Each row is a point on a landscape with many peaks, with its height.
From any point a climber takes the steepest step (rise divided by distance) to one of its 2 nearest points. It stops when none of these is higher. Distance is the straight distance between rows; heights are no part of it.
lutag (h 121): [165 114 158 168 100 137 127 129  81 135 120  66  93 110  65 192  78 112
 112 134]
zadi (h 191): [126 146 144 176 135 143 108 104 115 120 144 115 118 106  56 118 103 177
 130 100]
Rator (h 122): [137 115 161  81 149 145 155 121 114 131 134 177 164 169 153 130 158 129
 132 118]
tuzul (h 446): [118 155  88  97 137 128 140 108 149  99  92  92 148 137 159 115 106  73
  91 149]
Tava (h 286): [198 171 143  85 145 163 150  85 203 128 108 175 132 117 149 137 163 147
 167 117]
sal (h 94): [166 128  65 135 140 118 110  95 166  86 103 160 168 139 128 128 143 148
 118  88]
gebek (h 339): [ 92 135 131 132 114 146 141 142 117  93 141 211 161  41 136 100 191 112
 169 118]
Fiko (h 93): [162 138 128 164  43  97 149 118 107 129 106  94 100 113 141 169  90 118
  75 173]
Git (h 398): [155 121 147  70 144 146 150 163 133 110 156 151 111  98 121 120 159  96
 173 148]
Zatam (h 256): [124 161 123 113  91 116 112 204 157 144 131 135 104 159  77 148 147 124
 110 144]
gudil (h 153): [169 108 132  95 136  99 159 161 113 131 142 141 175 162  98 117 110  97
 100 127]
nef (h 187): [128 114  92 131 126 121 132 119 150 153 156 156 139 138 218 120 157  82
 120 119]
tikod (h 175): [162 110 161  89 146 136 142 135 108 105 122 145 162 134  57 122  94 135
 136 122]
Nomi (h 146): [145 171  88 154 122 117 119 140 191 113 104 105  95 135 127 142  95  98
  98 129]
lidul (h 174): [141 158 130 138 130 146 152 103 194  95  78 123 140 127 108 127 107 120
  91 101]
gobev (h 288): [ 88 141  66 140 119 121 123  84 125 133 109  60 100 135 123 136  94 124
  87 156]
kazus (h 412): [119 167 146 116 147 171  62 118 110 105  96  89 149 114 105 157 125 107
 131 121]
miza (h 392): [146 128  78 127 105  87 116 128 140 129  93 101 163 134 167 141  81  95
  67 181]
femok (h 129): [175  94 106  85 163 146 143 159  91 103 152 155 150 135 133 128 143  77
 102 139]
dekif (h 134): [146 125 175 135  97 128 106 175  95 127  86  89 129 123  92 195 104 111
 112 148]
ber (h 145): [115 154 204 119 138 152 114 109 110 116 117 166 174 103  85  85 114 164
 167 118]
buki (h 561): [ 88  94 150  92 159 108 128 184 103 127 142 104 100  84 141  89 155  68
 184 169]
mor (h 505): [142 144 122  82 137 142 140 124 148 115 143  84 109 128 160 127 127  79
 129 163]
vuba (h 63): [159 145 103 104 150 162 128  80 110 103 133 169 111 101 121 137 153 167
 150 118]
derer (h 124): [136 145 196  96 161 143 106 124 155 130 146 120 129 113  98  99 130 160
 194 113]
rivog (h 171): [129 135 201 177  78 120 142 134 150 102  78 104 106 141  82 180  95 154
 122 106]
zovar (h 47): [ 92  93 114 185 104  92 125 109 111 127 133 118 157 163 156 113 101 174
 117 105]
vemu (h 229): [116  83  95 144 135 127 126  97 116 155 130 153 125 173 241 150 128  96
  79 107]
Dazur (h 317): [123 124  81 143 111 119  96 106 124 104  76  54 134 143  90 175  89 116
  94 133]
tivib (h 87): [135 179 143 163 122 113 143 127 204 151 161 120 128 117 138  90 106  95
 121 112]
Zemu (h 391): [132 145 123 134 102 137 129 130 117  39 132 166 145  52 148 106 156 131
 155 127]
tufe (h 150): [141 155 183 175 106 172 127 158 112  89  68 128 122 125  93 204 102 116
 101 124]
Mag (h 107): [146 101 138 132 132 126 121 113  93 147 164  66  92 139  76 135  91 139
 126 135]
tili (h 378): [146  89 132 132 137  90  95 142 121 138 124  79 146 152 163 107  96 131
 141 120]
Lagu (h 336): [116  93  72 142 150 130 132 133 146 142 123 215 159 167 156 142 181 128
 112  78]
ruv (h 27): [ 69 125  87 147 110 107 103 126 106 104 108 123 148 144 127 132 122 163
 132 134]
Voso (h 217): [116 155 145 137 113 123  93 159 111 142 163 128 111 128  66 121 144 156
 131 118]
pok (h 239): [126  67  90 119 166 117 152 150  73 142 131 132  69 104 205 119 122  73
 116 170]
Kiman (h 226): [112 117  84 143 108 115 140 117  66 133 157 111 106 136 166 133 129 121
  93 165]
mes (h 206): [110 178 133 110 168 152 138  77 178 166 125 154 136 128  88  84 148 189
 146 109]
suz (h 416): [ 61  94  67 125 144 159 112 137 150 145 121 216 124 126 147 148 188 126
 161 100]
Miv (h 194): [102 112 169 139  69 102 154 103 128 130  88  77 132 164  63 156 104 155
 105 123]
gab (h 141): [128 157 125 168  81  86 134 168 134 159 163 155 117 143 142 111 143 148
 104 124]
pep (h 185): [119 122  95 138  97 109 175 154  85 144 170 171 111 135 159 124 159 115
  85 138]
Ripo (h 537): [109  76 137 127 143 107 150 192 109 133 186 171  86  97 158  93 154 112
 177 119]
rodu (h 259): [ 84 117  75 130 127 126 169  98  99 136 141 114 115 150 112 109  90 101
  88 169]
figal (h 216): [112  83 162 128 134 109 153  97  98 132 105  85 159 147  58 132 108 185
 132 108]
sobo (h 335): [140 139 150 110 110 121  80 193  99  98 119 160 160 103 107 140 167 121
 144 125]
mesin (h 310): [ 58  72  76 131 200 163 124 126 104 127 157 170  99 104 128 107 142 109
 157 122]
fifib (h 243): [117  66 129 128 129 130 131 118  74 118 119 142 121 157  98 138 115 188
 153 112]
ronu (h 241): [196 171 157  80 157 151 116 115 187 132 114 125 136 150 126 156 165 135
 121 119]
senan (h 167): [125 149 152 205 110 119  87 128 160 144 117  89 107 131  79 148 122 179
 108  79]
napef (h 7): [106 142  89 130 106 105  93 121 112 159 101 106 162 175 139 149 162 151
  96 136]
ganet (h 337): [130 136 142 129 130  85 111 137 105 178 158  78 140 136 156 106  93 118
 115 171]
seka (h 465): [108 101  88 140 138 155 155 138 138 150 188 200  90  90 152 103 177 109
 180 112]
tipe (h 298): [114 155 134 116  93  86 110 214 126 130 126 160 156 133 121 123 159  96
 126 159]
kofet (h 105): [121 162 162 124 144 107 140 147 207 172  90  91 132 163  94 110 107 120
 103 116]
Zivak (h 240): [ 89 179 111 138 153 138 105 107 176 151 169 126 139 128 112 103 150 145
 144 116]
tebul (h 331): [101 109 143 140 109 150 187 100  99  85 143 146 116 140 169 109 116 139
 128 129]
Puf (h 344): [148  84 118 140 122  93  99 124 118 119  82  46 167 157 117 147  66 134
 117 126]
tumug (h 503): [ 80 130 138  92 133 120  80 176 121 140 142  94 136 107 145 122 157 112
 194 157]
nin (h 83): [104 159 166 125 117 108 124 123 209 140 125 105 130 151 132 104 110 123
 172 100]
zapip (h 195): [154  97 168  97 152 140 168  90  83 125 101 144 141 132  28 126  93 202
 144 118]
fazo (h 276): [110  65  80 128 152 153 117  95 114 126 111 168 124 165 185 153 144 134
 123  85]
zere (h 88): [167 137 128 112 140 140  97 105 107 119 144  91 105 132 133 141 132 157
 135 119]
Retus (h 120): [177 121  70 167 143 104 115 122 171  97 123 108 120 148 120 110  97 142
 119  94]
pufon (h 168): [127  72 115 158 106  78 154 142  92 201 165 142 109 143 166 122  87 146
  99 166]
fud (h 449): [170 139 131  79 163 162 131 141 133 108 141 115  95 114  91 126 107  85
 127 152]
Fesi (h 70): [170 135 113 109 145 140 133  65 119  94  95 158 161 122 109 114 113 172
 116 111]
mosug (h 92): [118  96 165 119 126 108 159 130  96 173 121 148 168 201 173 124 138 134
 108 107]
Gom (h 106): [159 166 205  68 140 163 133 144 147 137 155  94 109 126 132 139 133 132
 192 136]
zus (h 374): [159 160 134 101 115 162  79 138 112  75  82 149 146  97  82 152 140 127
 123 136]
nuza (h 205): [180 169 153 113 146 144 158  95 192 136 100 142 139 142  88 124 151 155
  79 101]
nuz (h 104): [141  98 172 101 147 119 114 147 140 109 126 114  96 152 109 132 104 161
 198 108]
kav (h 152): [139  97 126 108 154 159 160 121 111 130 135 177 150 144 192 120 151  61
 118 132]
ris (h 275): [ 71  57  91 112 176 162 146 134  99 139 126 161  77 121 180 123 126  67
 138 141]
fosi (h 109): [124 197 165 185  88 111 124 162 187 166 141 143 105 125 109 120 109 120
 106 131]
Vapu (h 282): [ 85 170  88 131 149 175 113  68 155 127 153 156 158  88 130 112 166 131
 196 123]
tibuz (h 115): [143 143 127 110  71 105 128 166  85 120 109  93 104 118 126 162 130 119
  86 181]
zif (h 280): [141 103 139 107  99 151 167 103  63  82 142 149  98 131 110 131 122 187
 129 132]
putiv (h 127): [151 165 159 151 153 119 118 156 187 179  55  70 131 164 119 154 143 144
  65 104]
tis (h 388): [106 146 114 169 124 146 129  86 114 106 179 129 130 122 174  92 123 123
 133 119]
Fota (h 647): [104  91 140 127 122  82 156 194 100  97 138 133  77  91 160  77 119  99
 152 157]
zovaf (h 325): [ 98 167  85 118 125 192  99  90 149 120 174 129 104  47 128 137 196 133
 183 146]
Zurud (h 453): [153 150 135 162  88 141 129 118 113  77 178 143 123  77 163 110 134 126
 125 101]
depub (h 74): [205 120 125 173  75  90 125 110 110 152 124  80 137 142 126 184 102 147
  73 137]
Bidop (h 203): [115  89 112 144 138  92 142 160 108 186 167 141  86 107 201  92 114 103
 111 189]
Rit (h 349): [123 114 112 113 131  77 146 120 103 160 103  88 137 130 177 119  62  95
  90 212]
rudo (h 353): [ 73  98  87 104 165 134 118 140 152 126 135 162 126 131 133 129 154 118
 185 138]
zutoz (h 382): [137 115 106 121 128 164 132 123 142 128 185 132  99  80 161 137 193 120
 198 121]
rotov (h 454): [ 78 172 156 121 123 141  68 151 145 142 124  88 150 110 128 134 148  98
 142 138]
Rone (h 68): [ 89  95 143 157 148 109 135  90 112 183 135 100 174 176 170  93 130 158
 108  89]
sapon (h 147): [126 163 159 204 144 127 111 134 164 171  79  82 139 126  87 153  93 125
  86  94]
mikib (h 172): [116 176 169 135 130 143 133  81 145 130 136 173 175 106 116  95 167 180
 158  93]
bapu (h 345): [187 146 147  69 129 141 163 131 158  80 129 195 123  97 128 116 145 135
 172 132]

Two climbers start at each pair of points below. Name the first point that both come to, or write never.
Nomi / nin | never
kofet / tivib | never
zovar / sal | never
tipe / ruv | never

For each start below, name the point where the climber stops.
mikib | Fota
pufon | tili
Fesi | mor

Call two points neighbours if one is among the 2 nearest of the other. Go from one point of each pair to the other, from neighbour to neighbour, staying as high as possible. Name the lowest point that can't be avoided.
Fota / mor | femok
Zurud / Fota | gebek
tili / suz | pufon
mor / tili | ganet
